A landscape with many valleys, sampled at points; each row gives a point and its height.
From any point a ball rolls to the lowest of the 2 points nearest to it. It stops when none of these is lower. Distance is the straight distance between rows; heights are no part of it.
biba: [105  94 155 106 121 109 165 150  89 114  67 181 144 166 180 105 152 158
 146 118]  h=714
zimo: [188 118 154  32 124 111 111 147 169 142  95  77 136  80 116 114 175  97
  87  95]  h=524
kifug: [135 136  99 165  87 177 163 134  62 172 186 139  93 161 171 115 112  92
 107 172]  h=712
dum: [153 138  92 145 134 141 126 155 148  73 109 132 119  99  99 146  82 156
 130 116]  h=647
beto: [103 119 150 147 158 103 119 145 103 163 135 197 107 118 148 125 125 120
 139 112]  h=260
bub: [128 101 133  92 130 110  95 123 182  85  62 135 118 121 162 153  93 103
 110 119]  h=658
tela: [120 162  91 141 129 150 127  86 119 108 135 107 134 190 162 160 102 108
 118 180]  h=426
tago: [112 121 129 169 119 133 134 100 155 137 161  97 176  86  41 121 146 130
 157 129]  h=248
tis: [ 89 104 134 114 167 113 113 125 122 170 144 184 107 146 131 149 131  90
 138 110]  h=316
vabug: [102 125 145 196 136  67  98 135 113 148 124 169  95  83 117 128  88 141
 117 120]  h=205
posar: [144 165 125 218  98 102 143 149  90 128 166 141  89 110  97  87  87 126
 109 161]  h=277
dumu: [157  82 152  78 101 110 123 117 188  97  47 146 107 144 168 143 101 119
 112 139]  h=657
dovu: [ 69 104  95  75 117 140  94  68 142 108 115  97 124 174 125 167 137 122
 128 127]  h=439
Mibos: [152  82 110  96 148 115 123 143 157 148  90 108 130  71 116 132 160  91
 106  70]  h=320
mego: [107 126 113 119 122 147 129 123 108 126 182 128 108 129  61 127 148 130
 171  98]  h=484
fof: [150 131 152 172 115  82 106 140 130 143 170 123  99  58 105 161 155 177
 134  88]  h=177
puzir: [156 153 133 139 108 187 177 140  68 181 191 128 110 168 173  89 134 119
 116 151]  h=670
meb: [149 157 108 188 132 154 162 143 138 108 147 152 160 137  87 136 108 102
 137 194]  h=584
bap: [123 136  80 160 133 137 118 159 117  90 137 134 108  93  61 146  60 145
 126 147]  h=656
dok: [105 131 100  76 104 139 105  76 136 101 100 116  90 184 136 190 126 129
 126 125]  h=422
keza: [150 144  96 148  99 178 160 127  87 101 111 156 101 179 175 136 112 154
 115 163]  h=654
reb: [132  99  93  91 181 113 124 133 145 172 125  95 169 122 118 105 135  89
 105 106]  h=252
daz: [143 144  77 141 165 101 122 119 130 122 158  89 150 150 147 104  99 108
 116 156]  h=302
Duka: [ 93  66 130  70 119 172 104  90 175 130  89  79 165 123 106  88 171 104
 126 122]  h=411
mot: [138 146 173 133 119 163 164 157  59 189 180 137 123 156 179  61 138 143
 127 128]  h=564
dab: [112 146  91 162 113 158 128 119 117  88 159 115 135 143  68 137  93 113
 147 173]  h=413
ponen: [135 155 203  68  94 112 129 148 125  80 122 155 104 119 165 113 180 165
 160 116]  h=482
Guni: [155 120 128 146 139 128 162 150 149 103  92 175 148 125 145 118 129 156
 134 126]  h=77
Nedav: [114 133  99 147 110 186 145 125 145  72 122 129 153 140  47 157  92 129
 141 176]  h=444
Sonek: [ 89 112  92 179 115 111 132 126  76 155 167 165  91 151  66 111  99  72
 106 170]  h=414
tif: [160 145  74 185 124 103 147 159  83 141 181 125 112 149 140  81 117  99
 110 190]  h=261
kiti: [136 158 190 101 137  77  87 133 159 153 157 110 139  51 155 151 172 131
 113 116]  h=164
Fid: [141  91  61  84 107 162 182  84 142 123 113 108 158 190  93 133 162 129
 112 162]  h=534
Mose: [128 131  68 141 139 108 101 137  91 111 173 115  78 121 108 112  93 131
 139  96]  h=176
bov: [155 100 143  66 102  85 147 130 126 100  74 127 130 180 193  95 143 180
 130 131]  h=606
zab: [196 137 145  55 128 111 116 141 189 119  96  67 142 107 144 110 149 123
 103 102]  h=521
fodiz: [159 129 108 150 159  85 142 168  94 155 145 130 141 105 166  75 149 179
 127 103]  h=240
rukam: [185 106 163 105 125 124 102 134 158 147  88  62 132  39 127 160 194  99
  85  95]  h=485
Nud: [142 142  88 181  48 163 142 171  70 131 185 115  71 144  91 117  91  90
 113 190]  h=336
gonan: [109 118 142 222 124  67 118 149  99 144 110 165 112  70 109 129  89 181
  97 134]  h=225
Kulap: [160 110 101 206 143  84 146 135 131 161 137 140 142  72 109 130 119 146
 103 122]  h=112
Borog: [162  97  90 126 178 124 160 137 156 144  91 132 170 130 151 110 117  92
  95 128]  h=445
nore: [166 137 118  63 140 127 123 131 176 115 136  63 150 127 105 114 153 133
 129  94]  h=516
reroz: [156 114 181 100 109 149 140 115 199 125  83 103 154  69  77 156 176  88
 129 105]  h=233
bev: [153  93 110  73 100 132 149  97 165 105  88 146  95 178 114 167 118 133
 129 122]  h=477
razig: [135 153 144  73 161 143 133 118 122 165 139 127 137 200 163 140 148 132
 111 139]  h=459
bupi: [101  86 105 109 150 156 134  94 165 140 104  92 195 148 107 110 133  73
 116 154]  h=568
zilem: [117 152 157  80 160  97  80 153 105 167 173 124 104 133 163 110 145 131
 130 106]  h=175
vadi: [123 168 132 141 134  90 117 111 103 165 212  78 105 144  68  77 128 118
 122 128]  h=196
gole: [146 157 129 141 127 173 152 133  98 131 168 146 101 157 130 121 125 130
 147 122]  h=699
zepot: [ 97 133 133 169 125 111 130  91 132 153 181 102 156 116  42 100 140 115
 147 145]  h=228
biv: [146 176 134 120 134 148 122 125  85 162 205  86 108 175 148  93 118 131
 124 130]  h=59
Fomu: [ 99 146 120  91 158 132 104 102 112 170 180  87 154 185 114 115 136 110
 127 142]  h=292
Pebor: [116 146  97  82 149 143 114  92 137 126 150  67 157 185 128 135 134 115
 122 142]  h=346
dof: [126 154 171 100 149 138 135 132  98 161 129 137 144 197 203 105 148 151
 115 153]  h=365
Pepi: [130 133 169 117 150 116 129 131 165 160 138 144 139  86 103 160 169 109
 144 103]  h=508
tigik: [199 103 165 106 132 126 129 134 168 144  47  82 130  68 134 130 174  92
  88 103]  h=483
las: [143 122 111 142 118 153 148 117 164 115 149  98 167  86  42 130 164 142
 160 100]  h=265
dep: [113  68 101  65 104 144 124 111 167  93  88 129 118 133  75 143 137 113
 135  96]  h=255
tuvim: [101 116 134 143 147 102  85 136 159 128 112 157 119  74 108 165  97 109
 132 103]  h=189
par: [136 117 108 113 107 168 140 134  95 100 101 181  60 168 145 158 111 164
 127 112]  h=458
Zogo: [131 120 114 111 154 116 108 123 167 116 120 102 140 108 129 135 120 106
 133 102]  h=249
tik: [132 151 202 144 127 149 167 132 145 111  98 175 156 160 157 118 148 151
 160 149]  h=142
raku: [147 168 117 150 113 142 136 127  79 139 208  86  87 154 123  85 111 113
 128 138]  h=119
memit: [128 141 139 126  65 195 140 142  74 106 128 138  73 154 186 122 111 168
 137 100]  h=435
mon: [110 136 147 158 138  79 134  95 138 187 189  93 145 106  43 111 157 125
 124 125]  h=208
pir: [131 141  81 100 125 146 133  75 150  93 113  88 140 190 142 159 114 123
 114 153]  h=389
sav: [138 127  48 133 143 125 143 125 101 129 168  99 151 171 126 117 124  95
 116 180]  h=257
pof: [116  84 146 131 116 153 110 107 167 156 113  64 173  53  66 118 194 113
 133 100]  h=209
pozo: [118 129 120 143 148  91 143 151  89 107  98 124 174 144 194  73 129 161
 136 133]  h=244
fimut: [149 118 165 140 127 109 151 140 172 109  60 142 170  94 160 119 142 155
 129 118]  h=96
nisoz: [ 88 126 198 146 114 103 143 149 120  98  61 173 174 115 156 126 143 156
 162 128]  h=173
metar: [ 88 121 183 135 132 117 124 161  94 137 110 203 115 114 171 123 151 141
 157 110]  h=212
gik: [118  97 152 100 150 155 160 116 180 150 106 159 166 128  78 150 164  81
 141 113]  h=428
boneb: [151 186 160 109 156 147 122 143 100 173 180 104 149 182 164  88 129 147
 116 142]  h=199
non: [ 98 136 147 158  89 145 136 148  49  92 115 112 123 145 187  82 100 160
 155 120]  h=410
Tep: [108 112  69 166 115 146 140 131  64 150 161 163  99 165 106 136 110  79
 111 180]  h=464
ras: [144 131 109 115 103 146 167 106  85 126  85 157  96 200 200 135 141 165
 108 141]  h=639
resiv: [117 130 110 129 143  83  79 139 113 129 163 134  76  97 123 122 114 129
 144  83]  h=155
vevu: [164 127 123 146 124 132 128 143 180  89  87 120 135  72 107 154 113 143
 129  93]  h=650
ginog: [143 131 188  51 107 110 130 129 167  98 112 164 100 136 161 133 162 138
 140 130]  h=479
sesa: [167 103 130 108 140 148 128 115 172 130  57  51 149  98  96 111 151  75
 108 104]  h=231
Pud: [127 171 199  78 135  84  89 141 159 117 134 109 149  83 181 124 165 142
 128 130]  h=171
lapil: [157 156 110 161  82 197 167 152  77  88 137 136  99 157 163 116 106 156
 129 159]  h=663
Sope: [134 132 158 105 138  84  80 128 163 150 147  84 134  45 127 157 161 112
 120  96]  h=169
Subik: [149 102  94  95 123 155 167 128 152 103 129 134 125 150  78 136 144 132
 145 102]  h=736
mumaz: [110 153 160 170 137 101 123 134  84 140 146 128 121 133 176  74 106 144
 137 136]  h=424
Tur: [127 154  78 160  70 187 133 130  65 124 177 108  79 154 121 143  96 111
 118 167]  h=358
fede: [ 54  97 105 128 140 150  96 101 113 131 132 166 116 152  92 171 103  95
 135 138]  h=253
gon: [134 145 122 189 133 165 160 157 117 116 128 190 136 124  79 144  87 121
 130 185]  h=611
razom: [127 116 120  28 123 112  89 107 176  96 119  73 116 137 136 140 139 108
 123 101]  h=525
Kofus: [138 143 135 230 110  80 136 148  98 131 130 152 105  82  98 109  85 169
  98 158]  h=245
dis: [136 122 161  80 115 121 131 122 148 103  94 160 100 171 179 143 142 149
 133 132]  h=473
Dif: [121 135 164 174 133  80 108 138 139 119 110 134 149  74 162 130 127 169
 140 120]  h=193
mokel: [117 157 192 140  94  98 118 162  91  99 131 117 128  84 159 111 170 192
 174  96]  h=360
beno: [ 77  96 112 132 168 115 134 108 117 188 163 158 151 144  82 118 139  79
 132 140]  h=425
Vovez: [111 110 102 169 131 142 155 154  72 116  93 200 134 154 176 115  99 143
 116 165]  h=695
gigun: [136 128  91 151 142 149 148 113 164 102 120 108 178 126  95 128 111  96
 129 152]  h=627
rus: [117 170  89 129  67 198 124  91  72 124 126 111  69 160 159 175  97 129
 110 132]  h=391
gedu: [141 146  73 146 143 119 139 127  80 155 178 110 123 178 155 110 118  97
 104 188]  h=165
sif: [122 117 102 198 129 124 142 124 148 130 130 131 160  80  43 145  96 112
 124 150]  h=659
nezuf: [ 97 147 114 108 121 181 140  82  85 166 147 134 108 195 129 165 149 105
 125 138]  h=356
bapu: [167 144 154 107 117 123 123 131 197  84  97 110 134  98 128 144 129 137
 142 104]  h=652
fimat: [ 95 104 138 140 112 147 158 143  66 117  78 189 127 173 187 116 121 156
 134 135]  h=706
Rom: [135 149 181  64 155  94  96 146 171 140 110 110 166 109 186 114 151 127
 101 131]  h=182
vefi: [152 119 158 143 149  66 110 153 141 167 123  98 171  68 173 117 160 171
 110 110]  h=361
Fub: [111 102  86 139 139 157 151 104 152 130 143 100 201 141  83 107 139  86
 129 174]  h=599
repe: [194 112 125 127 144 125 143 136 176 130  68  88 150  80 144 117 142 120
 101  93]  h=478
pemuk: [ 76 132 203 155 115  89 111 156  93 125  96 174 138  90 159 126 147 154
 161 117]  h=188
Dami: [143 141 150  94 140 142 133 158  91 147 156 148  90 148 173 103 158 158
 146  92]  h=309
Zek: [168 143 147 117 165  98 127 154 157 169 118 106 184 101 164 102 147 151
 106 117]  h=393
motiv: [176 110  92 145 154 128 147 135 170 118  87  99 165 102 139 112 114 107
 105 115]  h=469
savo: [131  91 146 143 125 112 115 114 156 178 149  78 160  48  68 159 184 126
 126  95]  h=195
Nam: [117 160 155 177 109 104  97 147  99  93 124 121 110  98 153 103  95 181
 160 113]  h=381
lizu: [ 94 134 147 151 119  84 128 153  84  75  74 112 176 133 174 100 125 159
 160 117]  h=213
tagim: [170 105  86  93 136 131 167 108 151 125  93 130 137 192 163 130 123 133
  97 148]  h=532
ruma: [148 156 129  90 147 109 113 141 147 139 170  84 130 104 106 128 158 144
 147  88]  h=509
monif: [105 155 152 152  68 196 124 116  82 143 181 124  63 146 143 138  72 116
 132 132]  h=247
foz: [170 108 104 104 142 130 159 142 170 123 113 137 137 116 105 126 147 129
 134  85]  h=744
nos: [172  98 101  89 126  95 146 142 149  89  77 121 127 152 186  90 123 168
 120 112]  h=598
faf: [128 110  43 136 130 153 146 135  89 112 119 168 102 164 129 158 107 118
 107 150]  h=533
vutik: [118 124 165 158 128  84  76 130 166 131 109 128 126  40 139 170 113 122
 118 107]  h=179
Futo: [129  78  98  58 133 151 129 107 163 132 100  70 164 142 103  95 157 104
 112 110]  h=430
losi: [168 108 186  60  94 104 119 111 204  91  72 127 116 123 156 136 123 108
 121 139]  h=655
Nez: [108 148 125 162 137 120 109 121  94 130 156 138  96 152 153 115  84 121
 129 145]  h=481
Pigod: [128 159 127 106 139 144 122 124 119 136 187  96 118 147  95 115 142 125
 160 106]  h=498
fud: [119 123  92 175 136 146 135 127 157 102 108 121 180 104  70 142  80  93
 120 175]  h=644
zam: [161  82 145 162 140  82 114 145 141 174 112 109 147  40 169 151 166 153
  90  99]  h=340
Medus: [126 128 157  54 141 121 117 132 167 133 137 131 133 117 108 149 174 102
 134 101]  h=514
guger: [114 151 171 164 135 146 115 146 144 106 114 176 112 109 106 157  92 146
 151 132]  h=489
veven: [138 135 113 195 121 156 164 162  82 138 148 189 115 143 127 120 101 104
 124 190]  h=646
Gavas: [105 159 141 123 126 142  93 115 103 113 143 126  83 159 179 139 101 135
 140 124]  h=506
Buf: [103  96 107  88 152 145 136  84 165 142 104 107 165 175 128 145 129  84
 111 145]  h=539
sudir: [118 139 144 114 141 125 143 138  85 128 107 123 156 191 207  87 139 165
 122 146]  h=301
fol: [118 125 128  99 177 124 123 107 158 150 116 124 160 169 158 146 120  92
 116 144]  h=505
tuvi: [133 125 174 161 115  96  91 140 166 103  87 120 147  37 163 166 130 151
 122 112]  h=183
Noko: [ 64 112  96 129 116 170 128  86  84 145 154 146 119 174  97 156 138 108
 138 148]  h=305
nuzin: [ 59  79  87  95 102 184 109  71 145 115 130 133 136 149 100 122 161 157
 142 142]  h=362
zulo: [159 179 196 153 126 135 153 141 145 112 132 131 153 117 145 114 165 180
 167 123]  h=242
saram: [141  93  46 133 154 128 147 142 116 106 111 167 123 141 141 131 101 122
 109 131]  h=567
muk: [139 117 146 149 123  83 105 118 145 163 182  86 127  64  70 163 164 143
 132  87]  h=185
lisok: [141 115 130  97 137 130 110 114 189 113  81  76 145 103 127 129 123  81
 118 106]  h=241
Vazan: [127 130 108 136  85 202 141 154  62 110 127 162  60 145 154 147  85 161
 120 122]  h=446
gike: [128 147 147  67 149 128 102 157  81 165 156 130  95 169 194 103 155 152
 117 109]  h=246
bof: [118 156  90 101  86 164 124  79 100 109  97 126  66 184 143 188 114 145
 115 126]  h=405
Nogir: [ 82 101  88 102 130 145 104  92 158  94  91 121 134 155 110 170  90 103
 120 135]  h=466
roku: [131 130 107 114 137 170 158 116 115 123 149 147 118 173  99 147 143 120
 148 120]  h=720
zepar: [135 124 139 180 133  88 133 106 143 177 175 111 137  84  60 147 150 132
 128 109]  h=194
vun: [ 94 156 159 189 125  82  94 118 115 142 149 152  76 111  99 118  80 123
 117 125]  h=180
kimet: [105 135 144 120  89 173 146 122  55 161 123 135 102 172 229 115 134 147
 119 123]  h=760
zad: [147 136 168  82 102 118 106 120 194  57  88 132 101 127 141 157 108 142
 139 125]  h=653
nifi: [152 125 123 175 141 134 163 168 114 118 114 191 126 101 121 125 126 167
 140 113]  h=47
firif: [126 104  75 158 145  91 129 133 113 154 169 126 124  88  54 113 130 121
 127 101]  h=267
Vir: [ 97 104  90 161 145 137 157 115 119 152 152 160 163 145  75 129 121  77
 130 173]  h=495
Muf: [125 140 163 169 129 131 128 140 151 133 134 164 120  83  67 181 121 140
 152 114]  h=497
Zaga: [123 117  36 123 127 136 117 130  95  94 167 102 105 143  96 120 114 130
 134 120]  h=204
tatu: [124 108  59 139 158  91 131 132 101 152 178 114 129 125  90  95 124 108
 116 127]  h=303
kade: [161 110  86  97 159 110 147 130 141 123  93 127 140 169 191 103 122 144
  98 134]  h=572
Zodor: [147 130  86 139 136 145 138 128 156  78 115 122 145 131 106 139  93 122
 129 130]  h=640
pamu: [109  74  95 115 171 123 137 127 142 191 128 113 173  90  78 105 159  87
 114  97]  h=200
Midup: [170  90 107  61 125 126 155 103 169 128  99 117 127 181 129 137 136 123
 110 128]  h=496
talez: [107 152 174 169 112  89 113 147  77 121 130 120 131 107 163  84 127 172
 161 114]  h=380
vazo: [101  54  66  85  93 170 137  91 156  92  91 121 137 149  77 124 142 137
 124 123]  h=285
budi: [111 136 115 131 101 193 121 153  73 114 145 159  52 138 107 160  81 139
 134 108]  h=457
voli: [149 104 107 134 164  87 155 172 117 148 103 151 157 106 176  90 152 173
 122  96]  h=315
Kig: [132 158  95 177 105 154 118 153  81  91 149 125  85 138 132 119  61 139
 119 171]  h=334
mulu: [133  96 137 100 154 118 160 137 133 139  84 190 139 166 181 117 145 139
 125 131]  h=727
tugo: [146 179 173 109 169 111 110 155 129 170 150 109 181 160 168  88 134 152
 119 146]  h=332
kife: [125 175 192 105 118 141 102 141 126 106 155 137  84 129 158 139 144 137
 163 111]  h=341
Lor: [118 136  92 183 106 130 133 157  90 119 160 147  93 100  29 125  85 128
 123 156]  h=667
Zan: [163 161 141 112 177 109 119 149 146 183 155 101 187 139 132 103 139 136
 107 133]  h=412
momav: [147 111 128  84  95 135 140 111 125 112  90 180  64 183 150 170 129 156
 126 120]  h=465
tibug: [112 143 115 137 119 165 114 136  97 108 161 146  78 129  78 144 100 134
 154 104]  h=468
pak: [ 79  89 120 101 157 141 131 113 129 164 144 162 141 152  89 144 152  94
 147 123]  h=371
lazo: [ 76 144 148 121 136 114  82 101 141 123 164 103 116 128  92 141 116 105
 161 117]  h=313
namon: [173 147 210  87 122 119 149 135 197 128 107 139 158  93 136 145 180 132
 133 125]  h=118
Zivo: [ 93 143 203 145 111 142 148 135 113  96  77 169 153 164 172 121 131 153
 161 145]  h=160
disab: [ 99  98 112 125 141 154 125 111 172 110  86 149 154 135  93 163  99  92
 127 133]  h=487
lotu: [128 139 116 181 155 125 151 119 137 139 149 151 162 140 109 127 102  89
 133 179]  h=550
fasib: [135 120 144  18 128 104  96 113 168 121 117 113 112 149 165 148 146 112
 109 122]  h=528
zap: [137 153 101 189  87 131 132 150  76 119 181 128  74 134 116  91  78 108
 109 163]  h=308
zape: [149 152 163 115 143 129 142 171  75 174 158 141 129 141 163  74 163 167
 139 107]  h=402
Vetal: [119 145 111 187 114 128 136 142  70  98 131 129 134 153 188  84  85 140
 127 180]  h=370
Kot: [111 141 139 187 130  96  90 107 165 124 129  97 142  76  73 155  76 120
 126 133]  h=297
kag: [121 122  93 188 130 118 148 141 113 135 149 162 128  98  44 133 104 112
 125 151]  h=672
pasa: [139 173 141 160 136  99 122 125 104 149 190 103  93 129 116  88 119 132
 137 121]  h=163
nezut: [144 138 180  62 155 106 121 149 161 158  95 136 175 154 184 106 152 132
  97 138]  h=214
voton: [136 154 128 188 149  87 116 113 156 129 140 107 150 101 119 125  87 121
 124 144]  h=284
Tuva: [142  99 105 133 186  98 144 152 134 171 110 166 157 117 165 102 137 119
 111 115]  h=385
Nalop: [135 152 138  65 117 126  95 110 162  80 137  94  97 159 142 152 129 135
 144 108]  h=522
mozud: [140 165 115 181 125 107 104 141 122  82 134 107 120 108 141 112  73 166
 144 134]  h=369
Rumez: [127 123  65 108  90 178 178  78 106 120 116 131 129 198  96 169 162 128
 116 172]  h=597
fer: [ 86  92 136 117 147 146 134 108 159 158 136 142 167 112  68 133 160  94
 152 117]  h=408
Sanog: [159  91 130 135 143 101 122 149 159 154  91 127 136  44 143 151 159 126
 107  80]  h=329
nudab: [120  95 128  83 121 135 111 138 174  97  85 155 114 101  87 165 121 106
 133  91]  h=243
Fatar: [151 133 216 110 109 103 148 140 177 129  89 135 169  63 162 145 194 148
 121 128]  h=113
ter: [119 118 110 200 111 135 153 174  52 130 124 190 120 132 159  87  96 132
 119 181]  h=676
rer: [123 144 148 120  89 159 136 140  67  95 121 114 103 164 201  93 124 173
 148 113]  h=423
zet: [151 122 187  97 105 129 116 124 205 102  73 127 124  62 111 165 147  86
 122 111]  h=237
situv: [122 136 144 131 129 162 135 129 152  92  94 181 118 156 121 168  97 139
 136 143]  h=480
vinin: [147 183 182 155 138 123 129 136 119 139 166 119 122 123 144 104 136 151
 159 125]  h=210
zoz: [ 66  71 120  65 117 165 111  81 168 130 117 109 155 150 106 115 169 125
 137 131]  h=392
Mikof: [124 121 142 109 136 153 150 100 164 122  94 170 133 186 133 175 123 105
 125 147]  h=462
bup: [ 89 101  66 147 139 102 128 115  82 157 182 133 114 148  85 100 120  90
 122 150]  h=353
teb: [161  98 110  84 179 109 121 158 151 188 102 109 159  94 136 112 155  98
  88  90]  h=296
kinu: [133 111 148  21 141 114 104 136 175 148 111 114 140 139 130 137 163  92
 103 115]  h=523
kos: [100 131 161 163 110  78 113 154 114  78  73 119 168  82 158 127 125 178
 150 114]  h=203
nilo: [175  91  93 139 148 131 171 160 152 129  98 172 132  86 102 136 141 139
 126  86]  h=751
fupa: [130 171 119 169 119 157 110 151 105  64 124 125 109 131 133 128  51 168
 132 166]  h=354
vabul: [113 107  67 103 143 135 119 110 125 113 153  98 134 146  98 123 133 117
 141 115]  h=239
silof: [123 108 165  98 124 116 114 137 190 112  79 168 121  74 119 170 136  99
 126 109]  h=238
kiz: [162 166 143 165 101 183 161 147  96 108 166 132 103 143 143  99 115 156
 155 128]  h=680
Nezab: [120 167 111 157 123 138 117 101 139  90 175  76 145 137  77 116 100 115
 156 155]  h=394
mobo: [ 80  81  60 116 100 182 131  89 133  90 119 126 153 155  85 130 138 139
 128 160]  h=326
sali: [110 101  76  97  94 171 161  83 113 121  95 164 107 188  87 181 142 133
 120 138]  h=633
Vola: [136 150 121 136 159 105 108 124 152 113 135 107 138 124 156 116 100 126
 134 126]  h=264
Tafe: [120 144 116 131 158 137 137 102 127 128 136 134 133 183 166 141 113 112
 123 162]  h=463
vodo: [100 140 136 179  75 172 144 150  48  87 113 129 127 150 182  99  76 156
 126 163]  h=395
dekib: [121 156 188 144 129  54  84 131 123 168 177 122  97  71 133 134 155 152
 129 110]  h=151
tobov: [ 80 151 175 160 126 123  86 126 110 141 146 170  71 125 103 146  75 112
 144 122]  h=150
dafig: [158 135  98 172 156  81 136 144 120 142 146 123 137  98 141  92 122 153
 121 119]  h=161
zok: [111 154 165 128 140  63  77 140 104 159 172 124  77  98 147 104 129 137
 136  97]  h=130
Farar: [128 146 125  78 137 166 156  88 116 165 137 128 127 213 132 165 165 123
 115 144]  h=421
tuze: [128 127 182 166 107  63  95 140 120 141 155 134 109  48 142 156 167 185
 132 102]  h=166
Tapib: [145 142 170 166 141 112 140 133 155 152 144 155 140  79 103 165 153 143
 149 107]  h=503
digo: [127  81  63  80 129 163 157  96 147 128 124  87 181 169 104 103 160 118
 109 149]  h=474
tasub: [148 108  75 117 157 114 127 157 128 114 117 150 111 123 152 119 117 140
 123  94]  h=594
Keti: [116  76  79 131 156 117 138 135 134 159 133 140 148  84  70 125 144  99
 128  92]  h=236
Faluf: [127 169 126 104 136 135  98 116 122 104 160  91  97 166 158 133 114 138
 149 116]  h=515
ronu: [128 111 167 110 132 151 135 113 184 160 118  90 182  82  68 140 180 101
 139 112]  h=224
zipig: [140  94 151  83 137 137 156 118 194 134  83 159 140 146 117 153 139  89
 124 126]  h=443
Rubev: [156 114 132  79  99 108 161 109 105 128  81 138 120 205 203 114 149 185
 118 145]  h=620
pafe: [115 152 125 130 159  99 117 116 112 170 193  88 143 154  90  93 121 104
 124 143]  h=230
zipi: [104 148  60 137  81 187 130  93  67 115 151 104  92 165 115 161 115 119
 121 156]  h=374
gipak: [103 180 207 103 140 107  84 132 132 132 164 141 105 107 160 138 152 125
 153 119]  h=333
talag: [143  97 129 141 127 158 114 104 164 131  79  50 165  63  84 121 160  91
 120  99]  h=222
nusiv: [149 148  88 192 137 104 140 149 100 109 154 133 129 130 159  84  92 130
 119 174]  h=327
loze: [147 148 193 118 133 133 153 138 177 114 108 176 137 123 134 145 158 141
 152 121]  h=125
munu: [155 108 108 202 143 113 156 162 125 142 110 182 142  72 117 136 119 160
 119 120]  h=79
Kubi: [ 68 106 117 131 152 123  90 131 130 129 116 177 107 121  97 168  83  98
 138 124]  h=215
dapiz: [106 159 174 170  98 160 113 125  95 142 177 144  65 137 120 121  76 115
 142 122]  h=201
zate: [106 157 101 122 128 148 110  84 125 103 170  64 147 174 117 131 119 114
 146 160]  h=375
Guzen: [ 91 136 144 154 134  85  77  99 158 134 152  94 130  86  79 144 106 109
 144 112]  h=304
sevo: [117 172 199 116  93 128 107 152 105  93 140 130 102 105 172 108 153 167
 174 100]  h=349
guv: [132 113 150 152 126  90  75 121 163 140 118  73 129  30 125 172 135 106
 109  98]  h=174
fuva: [112 116  67 149 116 171 143 121  59 143 130 173  82 166 145 168 111 107
 104 154]  h=504
gat: [144 115 199 112 108  82 146 143 159 110  52 122 183  84 176 116 178 154
 128 124]  h=105
Rizuf: [103 175 187 118 144 105  78 111 144 139 175 113 110 123 125 136 126 110
 159 126]  h=323
lomut: [109 135 132 158  82 182 153 119  60 171 159 144  97 158 205 113 101 121
 111 147]  h=738

Two balls start at each pair of points below. Name the first point that both come to, or write -.
razig, Farar => vutik
foz, nore => Vazan
Nedav, Nogir => -

Call two points neighbours if one is among the 2 nearest of the other. Go from one point of each pair to the other, from neighbour to neighbour, staying as low as possible. Name the highest point that can't be avoided.
tobov, zok => Nam
gedu, pof => daz
biv, pof => Pebor

Write out the way that a ball takes from each point below.
fasib => kinu > Medus > Pepi > Tapib > Muf > guger > situv > Mikof > zipig > gik > fer > pak
digo => Futo > Duka > zoz > nuzin > mobo > vazo > dep > nudab > silof > zet > reroz > ronu > pof
biba => fimat > Vovez > ter > veven > gon > meb > lotu > Vir > beno > pak
tagim => Midup > bev > momav > par > Vazan > memit > rer > non > vodo > Vetal > nusiv > tif > gedu
